A landscape with many valleys, sampled at points; each row gives a point and its height.
From any point a ball rolls to the lowest of the 2 points nearest to it. It stops when none of these is lower. Distance is the straight distance between rows; heights are no part of it.
vunif: [152 176 104 152 155 141 178 147 145 147 140 144 118 109 133 133 131  75
 105 172 143 172  89 107  76 105 126  94  60 171 130  83 108 136 116 124
 111 140  91  99 135 139  82 102  85 145 141 146]  h=133
lirat: [100 116 113 144 117 140 189 119 166 117  49 146  97 125 122 182 101  94
  77 103  94 127 162 114 116 118  92 203  86 134 113 161  99 104  69 118
 140  94  77  98  91 171 156 118 148 134 141 136]  h=618
Zib: [146 101 124 124 123 130 202 149 148 107 128 141 164 141 136 178 159 106
 120 124 140 147  94 136 129  95 105 125  83 126 115 145 139  67 114 107
  90 135  78  83  77 146  97  72 145 152 101 129]  h=288
Las: [136 114 158  84 150  90  56 143 100 158 170 156 125 133 130 154 118 167
 170 130 108 113 149  63 153 146  67  95 183 118 134 140 120 126 125 125
 196 179 169 138 101 138 131 143 165 161 117  63]  h=437
desuv: [124 123 106 102 104 108 124 185 112  84 124 133 170  97 155 161 107  93
 167 146 146 144 133 111 112 127 152 179  98  91  49 131  86 101  82  85
 132 129  70 140  96  86 148 113 143 165  74  97]  h=391
Liba: [111 107 119  85 156  79  86 162 112 123 129 108 155 111 128 157 137 154
 194 128 125  96 109  94 122  98 154 164 168  63  80 108 147  36  47 129
 168 166  84 151  86 117 175  84 191 150  55 120]  h=453
Lod: [115 158 132 148  98 147  63 155 119 144 118 128 114 126 150  76  79  83
 144 143 120 118 173 119 164 122 142 157 126 102  84 101  99 127  75 140
 189  83 131 166 116 148 168 171 113 101 111  85]  h=481
Tapu: [150 120 111  89 123 135 145 146 120 138 173 141 102 180 144 108 126 149
 166 122 130 147  86 104 180 139  70  92 118 134 118 153 164  94 140  75
  94 162 170 170 136 110  87  74 152 159 150 152]  h=274
nifi: [139 142 156 156 164 154 134 140 138 114 101 148 113 146 143 149 120 148
 157 118 144 116 138 138 138  95 165 161 131 122  34 119  97 116  76 155
 168 126  92 134 156 113 160 165 131 114  83  62]  h=449
dono: [ 74  67  85 117 143 122 104 145 113 104 162 148 138 126  98  96 161 107
 140 110 107 165 109 153 153 135 165 109 103 118 130  89 114 174 128 120
 171 116 149 170 172  74 108 194 126  99 166 118]  h=175
kagir: [104 170  96 144 133 106  79 175 103 144 161 144 139 117 108 115 144 136
 135 122 134 124 110 162 140  84 159 142 125 135 176 144 125 154 149 101
  91 101 149 196 169  95  91 185  93 134 172 169]  h=300
luz: [127 154 120 125 119  90  98 153 106 103 146 108 142 119 118 143 143 120
 178 131 129 126  94 132 170 104 104 144 130 119 129 199 174  79 102  90
 107 141 140 148 105  98 128  89 176 170 100 156]  h=276
lozip: [107 130 125 118  94 175 226 160 171  96 168 141 127 116 106 184 119  68
 104 124 131 144 117 108  92 114  76 138  81 165 141 164 109 118 118  90
 101 140 124  97  73 177  96 149 133 174 137 189]  h=636
torit: [135 174  81 146 152 173  85 143 143 180 118 154 122 131 143 115 140 135
  49 133 182 116 122 134 112 144 117 105 103 151 177 121  80  73 133 138
  84 130 127 126 151 141  91 130  81 152 154 145]  h=266
kuv: [109  82 125  74 104 212 186  64 120 134 131 137 124 133 129  68 120 103
  93 133 125 174 198 146 115 189 120  80 131 146 150  97  76 141 109 187
  80 130 189 184 148 166 129 136 142  83 150 160]  h=383
pipof: [128  87 148 109 130 143 155 111 121 123 135 131 109 133  94 113 138  95
  98 153  96 143 184 123 112 152 164 113 178 121  85  71 107 218  76 163
 181  75 130 137 136 121 164 165 134  28 144 105]  h=441
Funu: [106 160 105 142 167 141  32 175 135  78 144  87  99 115 179 100 124 161
 149 135 141  64 124 149 166 105 175 146 160 102  65 136 125 116 130 122
 115 106  98 120 118  72 134 194 126 117  92 101]  h=505
tob: [110  92  91 101 146 153  94 170 107  95 176 150 136 138 115  95 151 119
 140  91 118 154 117 172 150 161 156 107 121 122  99 139 112 180 135 115
  99 123 156 229 170  85 118 202 147  93 162 158]  h=250
bigi: [138 162 127 150 146  90  85 136  94  87 137 104 133 120 117 111 118 124
 180 133 119 139 106 120 159  70 137  99 139 114 122 163 153 143 113 113
 143 104 161 171 135 108 143 147 154 158  85 127]  h=320
sog: [151  74 137 120 143 145 233 125 127  68 128 151 161 148 119 163 143 108
 117 121 124 149 157 140 112 135 130 113 102 109 114 143 143 100 100 138
 105 119 116 108 112 155 111 104 139 129 113 101]  h=249
Pafa: [137 149 144 122  78 141  85 172 114 179 142 108 139 151 158  75 110 154
 128 118 112 157 114 134 132 172 103  95 118 143 122  98 157 130 166 129
 168 128 134 155 160 106 132  92 103  90 169 134]  h=557
vivib: [123  85  98 148 149  83 224 108 139 111 151 131  97 132 101  97 123 116
 125 135  68 133 131  94 140 135 113 120 146 140 144 120 170 152 150 121
 136 129 132  48 121 137 106  52 117 111 142 157]  h=500
Pek: [101 103 128 119 139 126 144 113 128 130 155 159  90 146 131 125 139 138
 129 119 167 132 118 116 140 146 118 151 132 152 177 135 143 201 168  80
 133 128 169  96 143 129  83 148 108 139 148 159]  h=194
lal: [142 153 111 169 104 188 157 130 125 131  72 109 133 102 119 124 104  58
 116 131  85 162 138 169 127 106 103 156  89 134  87 152 108  86  71 127
 114 111 125 183 149 116 129 131 138 128 128 135]  h=212
pegu: [210  67 171 122 117 116 157 120  85 126 129 118 137 160 159 104 127 107
 145 171  57 152 179 140 140 137 119  97 187 125 101 131 167 144 115 158
 172 168 143 128 126 152 114 123 145  89 140  89]  h=528
naluf: [110 138 120 123  84 177 159 101 140 151 124 102 111 130 121  66 109  97
 123 122 123 175 139 125 117 164 109 132 126 163 164  99 124 168 208 143
 116 147 151 110 170 141 112  83 124 112 150 199]  h=309
Zatu: [112 144 141 150 124 210 170  86 127 149 104 105 140 104 122 109 114  97
  69 112 137 153 141 151 101 113 104  93  99 156 182 141 121  96 167 148
  62 137 156 111 159 140  84 150 103 144 141 151]  h=227
Bemoz: [158  81 114 150  80 130 198  95 141 156  75 121 100 158 106 124  93 130
  84 116  40 126 176 135 152 128 118 155 159  94 106 123 152 148 115 144
 172 101  92  78 121 166 160 116 143  83 163 136]  h=523
zem: [134 151 137 187 164 163 103 109 159 158  92 130 118 140 129 125 121 172
 131 108 144 115 100 166 143  80 170 141 142 124  59 112 100 126 108 150
 147 122 108 130 178  87 163 172 111 116  98  84]  h=478
Dez: [115 130 169 148 120 114 133  76 144 124 120 105 148 123 111 196 117 160
 108  63 193  96 133 135 111 125 130 129  96 128 182 157 134  86 175 112
 117 126 143 109 124 152 151 161 122 168 118 124]  h=279
nagez: [ 91 164 147 142 120 113  83 172 113 141 133 122 145 116 119  76 131 138
 127 110  99 162  81 153 104  76 190 106  93 133 172 107 139 162 171 151
 107  94 150 214 156  91 136 165 106  86 170 144]  h=347
nati: [129 147 170 142 160 107 122 101  94  98 114 115 110 120 111 114 119 113
 166 144 120 151 111 118 120  88 155 108 131 122 138 149 126 189 111 136
 134 108 159 174 137 126 146 187 146 140 112 111]  h=352
soti: [116 123 114 161 108 207 168  88 136 130  88 105 137 101  94  87 130  60
  77 149  81 145 134 184 110 106 126 142 105 168 103 151 106  92  84 175
  64 116 134 148 124 155 119 120 142 116 126 176]  h=155
menes: [123 156 164  88 122  91  39 134 113 130 165 118 118 105 131 155 112 145
 179 131 129 124 131  85 151 129 119 101 186 105 153 172 122 174 177 114
 169 147 162 153 111 129 198 164 138 168 102  59]  h=403
letav: [128 103 168  79 173 123 103 151  87 103 154 154 100 140 118 116 131 132
 185 119  87 147 123  86 147 144  81  90 174 114 140 166 115 182 110 140
 166 170 206 183 104 123 138 164 176 153 126  86]  h=465
Ponil: [145 109 188 122 135 134 113 112 112 124 133 104 133 143 130  97 148 119
 150 144  88 161  98 132 117 114 151  72 163 108 125 117 136 223 142 166
 152 133 151 150 144 116 150 155 138  92 130 106]  h=386
tiro: [120 132 112 144 141 127 113 163 128  91 109 137 120 125 149 145 127 122
 138 126 146 112 150 141 143 119 152 191 111 101  47 129 116 108  79 113
 156 111  81 118 125 109 144 136 139 132  83  79]  h=420
gid: [119 155 145  77 133  75  18 116 136  95 149  87 101  91 148 168 130 131
 172 114 149  92 148 100 134 121 160 122 191 111 126 152 146 124 185 115
 182 144 130 130 112 125 214 155 126 143  88  60]  h=365
gib: [ 59  61  93 130 124 161 194 112 158 110 164 180 162 122  64 151 125 130
  80  76 161 110 144 145 126 105 134 135  87 126 177 121 108  95 111 115
 124  90 137  98 109 119  60 154 107 156 136 153]  h=655
gev: [172  67 140  87 123 133 176 134 106 113 152 123 128 155 154  99 144  94
 141 166  72 168 205 141 123 175 127  86 148 138  80 108 143 164 118 151
 156 155 162 153 146 145 122 118 123  81 144 103]  h=516
dusen: [ 98 108 166 145 129 144  96  98 149 164 113 146 120 117 137 127 169 135
  80 131 159 109  88 142 101 113 178 140 161 114 153 104 114 224 148 128
 141 125 104 131 150 125 138 201 110  90 152 160]  h=285
dalu: [103  91  83 101 121 195 119 126 115 124 158 173 157 129 116  73 158 106
 109 115 124 164 136 175 119 147 167 111 111 153 135 124 106 147 141 178
  63 126 173 228 175 126  95 172 136  95 143 181]  h=310
mome: [168 194 176 156  84  75  75 138  89 169  93  99 116 119 155 129  78 150
 172 159 120 108 119 129 163 124  91 129 139 109 143 137 134 107 141  99
 154 142 128 145 128 138 160 110 111 135 117 103]  h=524
vovom: [119 150 139 154 114 145 171 135 140 163  67 138  73 137 114  78  98  90
  97 144 109 104 157 108  99 127 131 173 101 161  97  76  89 145 104 174
 144 112 107  93 130 166 135  84  92  79 135 123]  h=247
sozel: [174 109 146 138 135  46 102 157  98 155 118 125 112 118 170 137 113 123
 163 164  91  85 125 132 181  97 116 138 149  94 144 125 165  58  95 139
 191 180 123  87  58 113 103  62 118 123 123  93]  h=538
mov: [112 120 114 115 168  75 138 140 145  66 153 142 130 113 140 150 164  87
 123 135 137 132 142 101 125 121 136 152 100 132 127 134 148 136 117 107
 149 127 149  81 111  98  96  99 125 154  97  95]  h=271
Ziru: [118 162  80 110 141 107  64 194 107  57 143  96 123 118 181 118 104 166
 179 174 145  49 123 141 151 107 160 193 138 106  68 152 138  73 111  98
  90 136  82 108 104  49 150 156 131 131 102  97]  h=474
Pil: [112 165 126 147 111 201 157 102 135 171 130 112 123  94 129  78 113 102
  90 129 143 156 131 145  91 124 109 129 125 177 183 130 121 139 205 152
  51 156 148 116 158 170  94 124 101 137 145 220]  h=270
Boz: [166 116 158 109 151 102 138 152  77  97 102 147 142 134 150 144 149 110
 153 139 105 146 135 106 146 125  94 108 133 111 120 143 154  94  94 149
 163 166 147 135 119 154  94  81 176 164  93  90]  h=479
rudo: [148 198  68 171 129 145  53 155 122 159 119 159 128 109 137 110 129 151
  71 150 174  59 114 139 121 142 124 163 134 146 157 147  77  68 113 150
  70  78 112 150 140 137 112 135 104 156 130 157]  h=312
pade: [143 195 116 151 154  90  57 150 134 136 111 156 123 130 129 171 118 204
 138 170 196  56  99 149 101 116 147 147 123 149  98 117 100 102 115 107
 102 111 101 138 140  90 156 161  83 151 106  86]  h=318
kot: [120 117 110 163 131 146 144 112 162 177  51 123  98 146 128 139  91 127
  55  88 106 109 134 125 140 166  88 140 104 121 139 164  96  91 103 138
 141 122  89  94 110 179 143 112 123 136 172 135]  h=607
Misem: [146 107 145 107 148 100 108 122 105 135 154 130 153 154 140 161 149 161
 143 114 113 144 137 125 162 144 107  93 148  99 118 124 151 127 151 139
 175 153 158 106 136 125 115 118 149 138 115  62]  h=464
lum: [ 80  94  96 123 157  86  93 155 116 122 181 167 136 142  97 124 135 142
 185 128 134 154  78 115 159 131 125  95 101 121 148 114 112 164 115  66
 152 143 158 185 151  75 102 159 115 144 178 124]  h=257
lurif: [156 121 164 117 130  79  97 108 152 148 134 112 114 149 140 168 162 203
 115 127 174  63  69 124 149 146 129 125 184 129 124 163 170 150 157  91
 127 130 109  89  97 125 171 117 152 123 100 122]  h=419
Pituf: [ 80 147 162 127 108 154  78 133 117 158 104 125 146 112 120 102 141 124
  91 122  92 170  88 140  83 112 175 104 118 113 195  97 100 190 182 180
 132 156 147 200 176  86 145 156 102  89 194 139]  h=387
kosu: [130  83  82 153 108 159 132 103 144 189 124 143 154 129 106 103 129 139
  77  86 119 157 127 134 128 183 113 105 126 112 101  95 107 117 103 154
 180 106 127 146 159 125 131 127 124  92 171 137]  h=584
sal: [ 90  88 117  84 144 127 108  93 131 105 197 103 182 139 107 195 109 189
 180  95 136 130 133 106 170 157 126 137 137  77 110 131 153  59 126 105
 150 162 129 146 140 124 156 140 190 167  80  89]  h=388
robu: [139 193  75 162 110 143  95 170 141 144  88 168 100 122 135 139 135 134
  94 163 165  58 120 138 112 104 117 197 105 183 118 147  89  82  94 129
  99  92  89 105 103 135 118 112 103 164 123 155]  h=346
mika: [125 116 188 124 132 192 205  67 129 109  88 105 139 121 124 122 100 122
  92 104 140 140 182 155  91 141 129  94 106 135 170 153 113 116 141 157
  88 130 160 110 146 151 115 155 123 134 130 113]  h=272
Pidi: [103 111 168 133  92 125 171  85 125 152 104 106 138 120 120  89 113 136
 128 159 107 190 176  93  57 165 157 114 167 142 104  41 135 186 153 215
 142 147 107 140 127 127 163 107 101  69 141 155]  h=446
lev: [117  81 105 106 161  86 115 118 118  94 175 108 183 135 111 178 141 147
 187  87 137 120 126  97 144 133 140 145 131  76 107 127 160  53  80 125
 144 168 114 134 108 137 164 102 205 164  74 122]  h=421
Noku: [133 188  85 133 161 102  91 194  99 120 138 153 166 135 110 148  98 165
 136 133 153 133 124 103  97 129 140 125 140 124 112 184  82 140 119  97
  67 118 110 233 151  86 111 196 118 130 176  96]  h=152
reda: [136 108 182 117 162  83 123  81 133 125 153 127 103 126 152 105 143 141
 130  95 118  99  89  97 139 142 115  89 220 100 161 151 170 172 157 143
 175 164 169  81 111 119 132 106 154 121 116 146]  h=469
Sefa: [145 136 102 109 115 133 112 149 148 119 123 122 106 138 166 137 162 127
 112 140 149 113 137 164 160 153 106 158 118 153 155 158 163  87 166  96
  97 153 116  43 106 127  90  73 121 146 142 139]  h=492
rireb: [139 179  81 129 110 105  85 166 148 118 112 149 135 120 127 198 131 174
 131 168 199  50 137 138  99 130 142 187  98 159 114 130 116  67 112  87
  92 101  73 104 102 117 138 118 108 179 103 117]  h=373
goka: [159 173 128 171 111 130 158 141 113 143  79  99 139 112 129 142  93  92
 159 140 100 156 106 116 130  86  83 125  79 129 103 172 116  86  75 108
 131 119 111 187 140 112 136 105 138 169 128 126]  h=260
Suraz: [157 112 111 141  77 153 121 138 116 177 111 100 150 148 141  89 128 123
 121 124  90 170 148 157 147 158 119 119 120 114  95 104 162 113 137 147
 164 130 122 139 164 126 119 103 121 103 160 128]  h=570
Zelet: [143 162 108 111 132 127  70 150 133 123 143 139 136 139 171 112 174 164
 111 151 158  99 130 165 133 124 135 130 143 158 153 155 161 127 202 117
  63 142 149  81 133 115  91 114  99 156 135 132]  h=473
Pomef: [145 113 171 114 136 156 204  81 119  66 113 120 151 129 121 162 126 112
 116 104 129 161 192 145 115 142 131 116 102 129 143 136 144 119 116 134
 110 105 150 117 137 165 128 146 164 141 107  85]  h=282
vovi: [146 191 102 145 159 116 101 170 110 137 123 134 164 136 121 149 113 186
 134 156 162 119  85 139 120 126 132 115 104 120 103 148 103 104 114 109
  78 118 110 181 158  98 107 145 117 148 141 108]  h=241
puzef: [ 93 146  73 155 134 152  91 140 109 164 162 147 162 108 112 125 150 142
  90 110 148  93 125 196 155  94 153 150 134 119 170 138 121 135 145 121
 101  87 145 158 156 121  84 186 129 157 121 179]  h=259
Diz: [117 126 140 133 106 138 111 129 115 127 110 107  95 139 117  81 112  71
 117 150  95 133 184 111 145 140 141 138 127 125  92  82  98 171  69 156
 202  69 147 151 129 130 149 160 142  71 121 104]  h=463
Mivom: [139 133 151 110 158 147  33 154 143 148 163 100 164 123 139 138 156 153
 140 122 118 119 123 138 167 141 125  95 177  88  72 112 105 178 152 136
 163 120  93 116 115  73 169 179 150  93 118  75]  h=558
Govig: [148 126 171 121 141 105  72 132 134 138 140  82 133 136 199  63 140 131
 153 143  80 120 113 132 134 114 141  78 168  91  91 127 173 167 163 174
 151 142 147 115 118 107 152 124 115  83 134  83]  h=418
vez: [ 93  96 138 131 104 149 213 114 167  96 183 140 171 118  65 190 126 109
 119  83 151 114 144 126  87  82 100 138  62 148 162 171 131  92 116 111
 113 110 133 100  66 150  96 160 119 178 135 180]  h=645
bere: [144 132 147 136 112 123 184 150 166 121 100 135 148 113 141 227 143  97
 147 124 114 154  72 131  96  61 106 183  82 146 127 136 114  54 100 122
  97 129  65 111  58 156 146  86 145 174 111 129]  h=322
zub: [141 151 168 179  99  95 124  87 138 174  96  99 115 126 117 102 108 142
 137 123 109 133  90 160 105 122 134  95 135 127 157  74 142 180 174 141
 166 131 128 103 163 115 146  86  80 105 137 175]  h=555
Nizot: [128 155 124 167 125 127 181 128 142 142  93 119 107 114  99 113 114  93
 107 149 105 142 126 110  97 121 112 135  77 173 112  94 109 157 103 124
 136 108 115 108 137 133  97  99 103 118 141 146]  h=199
Mapiv: [108  99 126 118 161 114 140 137 106 122 154 181 109 153 126 125 142 136
 168 141 140 158  78 102 139 127 119 105 106 157 175 116 121 187 140  80
 129 142 160 160 146 126  82 158 113 148 174 146]  h=245
gona: [ 92 132 110 125 102 167 183 145 181 115 104 134 111 122 118 169 111  77
  73 124  96 129 120 143  97 115  66 168  81 158 135 178 115  99 112  98
 101 126  89  84  74 195 109 124 146 157 152 200]  h=628
tuni: [ 98 138  75 161 154 147 106 143 125 106 141 149 173 100 102 146 145 107
 109 119 141 135 140 179 131  96 151 143  90 120 127 108 106 125 132 120
 113 102 135 119 147 105  83 152 128 162  92 130]  h=213
rodog: [169 142 137 137 112  57 122 152 127 140 106 129  87 119 145 180 134 120
 162 149  95 112 123 147 163 109  99 145 104 125 160 112 158  69 111 114
 157 157  85  63  82 134 119  27 112 141 109 114]  h=525
kifu: [147  87 170 149 150 112 197  38 126 144  98 138 135 118 107 140 132 168
 106 124 134 143 108 113  94 119 146  83 176 110 152  87 131 183 156 160
 123 137 121  87 148 155 138 126 104 101 141 117]  h=443
Tev: [115 125 130 120 186  44  70 111 140  82 160 126 106  96 139 163 144 125
 159 107 154 110 143 102 132 105 167 139 137 128 140 136 164 137 140 122
 178 129 148 105 114 113 158 134 126 157  83  80]  h=316
lorug: [136  90 114 119 107 150 198 100 127 128 144 138 124 167 108 155  94 139
 153  92 134 150 126 103 170 141  75  93 102 120 142 135 131 117 120  83
 146 125 177 144 144 124  98 107 155 171 138 139]  h=324
besod: [117 107 118  67 118 141 154 141 111 127 139 129 107 141 145  79 140  68
 137 165 109 195 196 104 104 180 130  94 103 166  89  64 127 158 151 177
 109 160 142 142 140 157 103  83 104  75 152 130]  h=496
vesek: [106 115 138 144 122 107 114  92 147 137 117 145  90 116 111 144 150 136
  76 112 165 112 119 127 122 142 150 151 156 124 171 108 131 199 145 105
 155 101 130  79 140 136 132 162 104 106 124 140]  h=243
Fub: [132 122 126 107 135 172 202 139 126 122 157 155 109 153 126 143 130 120
 114 123 167 110 125 109 122 141 108 146  96 181 157 167 143 155 148  87
  84 127 133 130 111 175  71 166 116 170 147 186]  h=129
kefil: [115 144 155 154  95 158  80 124 144 182 104 131 111 130 149  64 143 149
  91 126 156 109  77 129  87 119 172 143 143 151 111  97 123 179 134 172
 133 103 105 145 140 120 160 131  95  78 143 164]  h=332
lop: [ 79  92  78 163 130 140 197  89 152 134 120 158 139 114  58 125 125 120
  53 101 128 128 144 131 116 118 138 127 101 123 178 112 102 121  91 124
 125  88 128  85 128 141  94 143 100 128 169 149]  h=663
Tisim: [140 204  92 106  91 160 141 188 132 102 135 149 130 115 135 179 107 101
 122 136 181 151 148  98 119 129  88 154 100 159 142 189 115  77 125  62
  76 139 106 150 118 141 119 122 135 177 147 134]  h=153
vizub: [157 138 141 127  74 145 171 125 136 148  93 105  98 126 140 106  82  93
 126 132 110 140 162 131 154 172  77 149 128 126 169 108 112 151 193 127
 168 160 130  73 155 165 109  94 126 126 147 148]  h=340
kibom: [117 104 109 143  97 170 151  80 137 131  95 101 111 124 103  65 150  84
  94 129  89 142 152 162 149 104 152 149 131 137 101 114 123 139 104 183
 103  79 134 110 139 154 137 113 170  82 116 165]  h=89
natu: [112 130 137 124 184 156  32 179 156 120 172  83 120 115 178  98 125 152
 163 118 119  74 107 123 175 126 149 109 186  93  55 117 118 153 120 118
 137 101  84 110  93  60 165 186 125  79 118  95]  h=533
maro: [147 186 102 154 169 155 144 143 154 150 121 154 130 115 137 178 136 111
  90 150 170 135 116 139  97 111 125  92  71 158 156 104 105  92 130 117
 101 142 101  87 130 144  84 113  88 177 129 118]  h=201
Vepo: [121 107 191 124 138 128 154  61 134 115 144 141 133 151 119 169 124 176
 120  60 194  99 121 136 113 114 132 106 118 127 209 121 140 107 216 128
 118 146 161  88 121 167 115 134 115 150 105 123]  h=236
ges: [175 179 174 150 112 105 111 147 103 140 109 101 113 142 145  81  99 127
 162 140 119 133  87 129 126 135 111  95 125 144 146 116 146 163 160 125
 139 124 139 124 141 139 132  88 100 124 139 141]  h=540
Burif: [143 166 151 120 135 107  33 141 139 122 134  95 116 141 190  94 167 158
 126 151 147  78  92 163 127 118 147 104 167 114 118 139 147 167 191 126
 104 137 144  91 110  80 151 120  93 105 129 105]  h=448
Zemo: [115 144 120 103 146  75  57 110 154 136 175  92 142 125 102 180 152 214
 169 132 163  85  91 115 163 139 135 128 186 117 139 159 171  91 140  77
 112 129 108 142 120 113 182 144 166 142  76 133]  h=378
telu: [144 158 134 146  91 106  61 159 101 168 116  99 132 128 148 133  56 122
 191 159 118 111 157 129 166  91 125 146 142  98  79 126 130  94 103  94
 176 113 105 167 119 124 184 161 107 128 120  76]  h=504
memop: [151  83 124 141 128 112 205  80 112 106 127 144 148 123  70 140 118 139
 150 102 100 165 114 101 147 138 114  65 132 113 138 107 131 155  75 121
 159 116 161 154 151 121 114 142 150 145 154 127]  h=359
Bileg: [118 168  89 107 128 104  57 150 127  89 149  83 135 119 125 170 115 214
 169 167 166  58 114 119 137 134 163 186 174 116  93 153 161  74 135  82
  90 129  59 142 136 105 186 166 153 130  81 110]  h=430
Podog: [110  65 125  93 123 164 191  78 125 112 138 144 109 143  99  77 142 105
  75 142 115 153 206 123 121 182 153 111 173 131 139  89 106 186  96 167
 110 100 148 128 138 159 136 131 142  49 146 132]  h=415
geg: [153 164 111 100 120 123 137 177 112 107 154 139 121 149 144 144 136 137
 166 141 157 145  89  93 157 122  74 112 103 150 142 176 143  96 123  65
  81 154 133 139 120 124  92  91 154 165 124 164]  h=226
lem: [138 124 164  97 161  79 101 108 117 117 136 138  87 139 150 137 164 183
 148 102 166  73  91 107 141 158  98 117 167 135 178 159 168 111 152 113
 133 166 167  90 101 143 124  82 163 153 107 150]  h=447
fotum: [125 137 172 160 107 153 144 112 161 179  66 116  82 144 134  57 104 129
  99 136 127 100 106 117  74 153 154 170 134 164 106  93 102 179 146 188
 130 122 101 122 139 157 167  94  95  68 135 162]  h=291
Rikog: [147  72 121  96 155  86 141 120 117  64 167 113 190 123 143 189 152  82
 177  95 126 132 169  95 122 125 148 181 131  71 120 122 135  51 112 141
 146 158 122 132 110 139 158  91 179 157 108  88]  h=445
Gibuk: [161  83 138 101 160  72 171 146  93  75 127 152 149 110 164 154 162  80
 143 126  81 136 154  84 125 110 125 150 139  84 131 138 148  54  69 166
 177 171 144 119  79 115 112  80 173 140  97  98]  h=466
busi: [114  84 123  94 109 209 174  88 129 126 141 137 147 147 120  69 147 107
 110 113 131 178 170 182 110 144 135  85 104 145 123 119 129 141 143 153
  53 135 181 180 151 147 112 151 122  94 149 165]  h=350
lof: [100 119 152  96  75 146 134 126 114 163 110 123 125 123 149  55 119 115
 119 153 107 179 177  98  77 199 146 110 130 159  98  68 136 161 148 209
 148 133 105 168 117 147 139  95 101  60 129 156]  h=471
Febep: [153 183 125 141  98  87  78 141 140 137 108 127  87 125 141 160 139 131
 152 154 135 101 127 171 164 141 121 154 102 144 152 121 141  90 134  81
 122 133 101  58 108 110 125  62  86 147 109 120]  h=509
vame: [109 115  98 138 134 148 117  93 128 120 115 120 148 116 106  83 170 105
  92 134 120 143 137 164 120 101 180 134 114 132 110  96 142 168 134 158
 116  87 146 121 153 126 104 137 129 103 118 144]  h=151
vefe: [101 134 125 114 131 104 101  96 148 141 154 100 172 140  95 195 124 207
 153 106 176  99 114 145 157 151 135 130 122 103 157 159 159  73 153  82
 109 128 129 128 141 131 162 142 159 153  86 130]  h=333
geta: [140 125 103 109  92 101 135 178 150 120 111 131 173  98 144 201 132 107
 172 131 154 150  97 101  78  96 144 203  89 127 104 132  83  50 104  92
 102 127  60 120  71 123 155  87 153 183  88 112]  h=356
fudel: [131 102 111 163 121 141 106  95 160 194  81 138 123 148 128 104 129 142
  47  98 131 108 102 132 131 173 108 129 143 109 137 141  88 104 115 161
 141 107 117 109 126 161 151  98 119 110 153 133]  h=597
Lanu: [148 178 101 121 131 170 166 168 122 136 142 146 117 138 136 144 115 125
 103 131 172 125 127  97 104 147 101 132 114 163 156 197 115 138 126  92
  60 127 137 191 141 146  82 179 110 160 173 170]  h=50
Verim: [129  81 144 115 168  88 189  83 142 124 169 138  89 131 146  88 135 139
 137 117  98 115 124  74 136 154 113 117 186 115 146 138 166 167 159 139
 151 158 174  67 128 114 109  82 118  92 142 129]  h=486
sito: [150 104 123 150 104  91 212  96 134 117 105 130 106 128  77 123  98 145
  98 118  52 125 156 115 147 130 112 130 150 111 143  97 160 151 149 132
 152 105 115  51 142 151 140  84 124 109 162 132]  h=512
vomi: [141 111 180 128 140 112 179  73 107 137 110 120 140 131 106  87 121 136
 151 165 101 170 124 105  83 136 143  78 170 136 128  75 133 220 151 195
 125 151 131 133 137 151 142 117 120  86 134 134]  h=417

Where does a ball stop that starts at each point below?
zem => sog
nifi => sog
nagez => kibom
mome => dono

Call two points neighbours if one is among the 2 nearest of the other. Go from one point of each pair to the other, from neighbour to neighbour, staying as low as possible. Name the highest point that can't be avoided.
kibom / Noku => kagir
sog / Zatu => Pomef
Pek / dono => lum
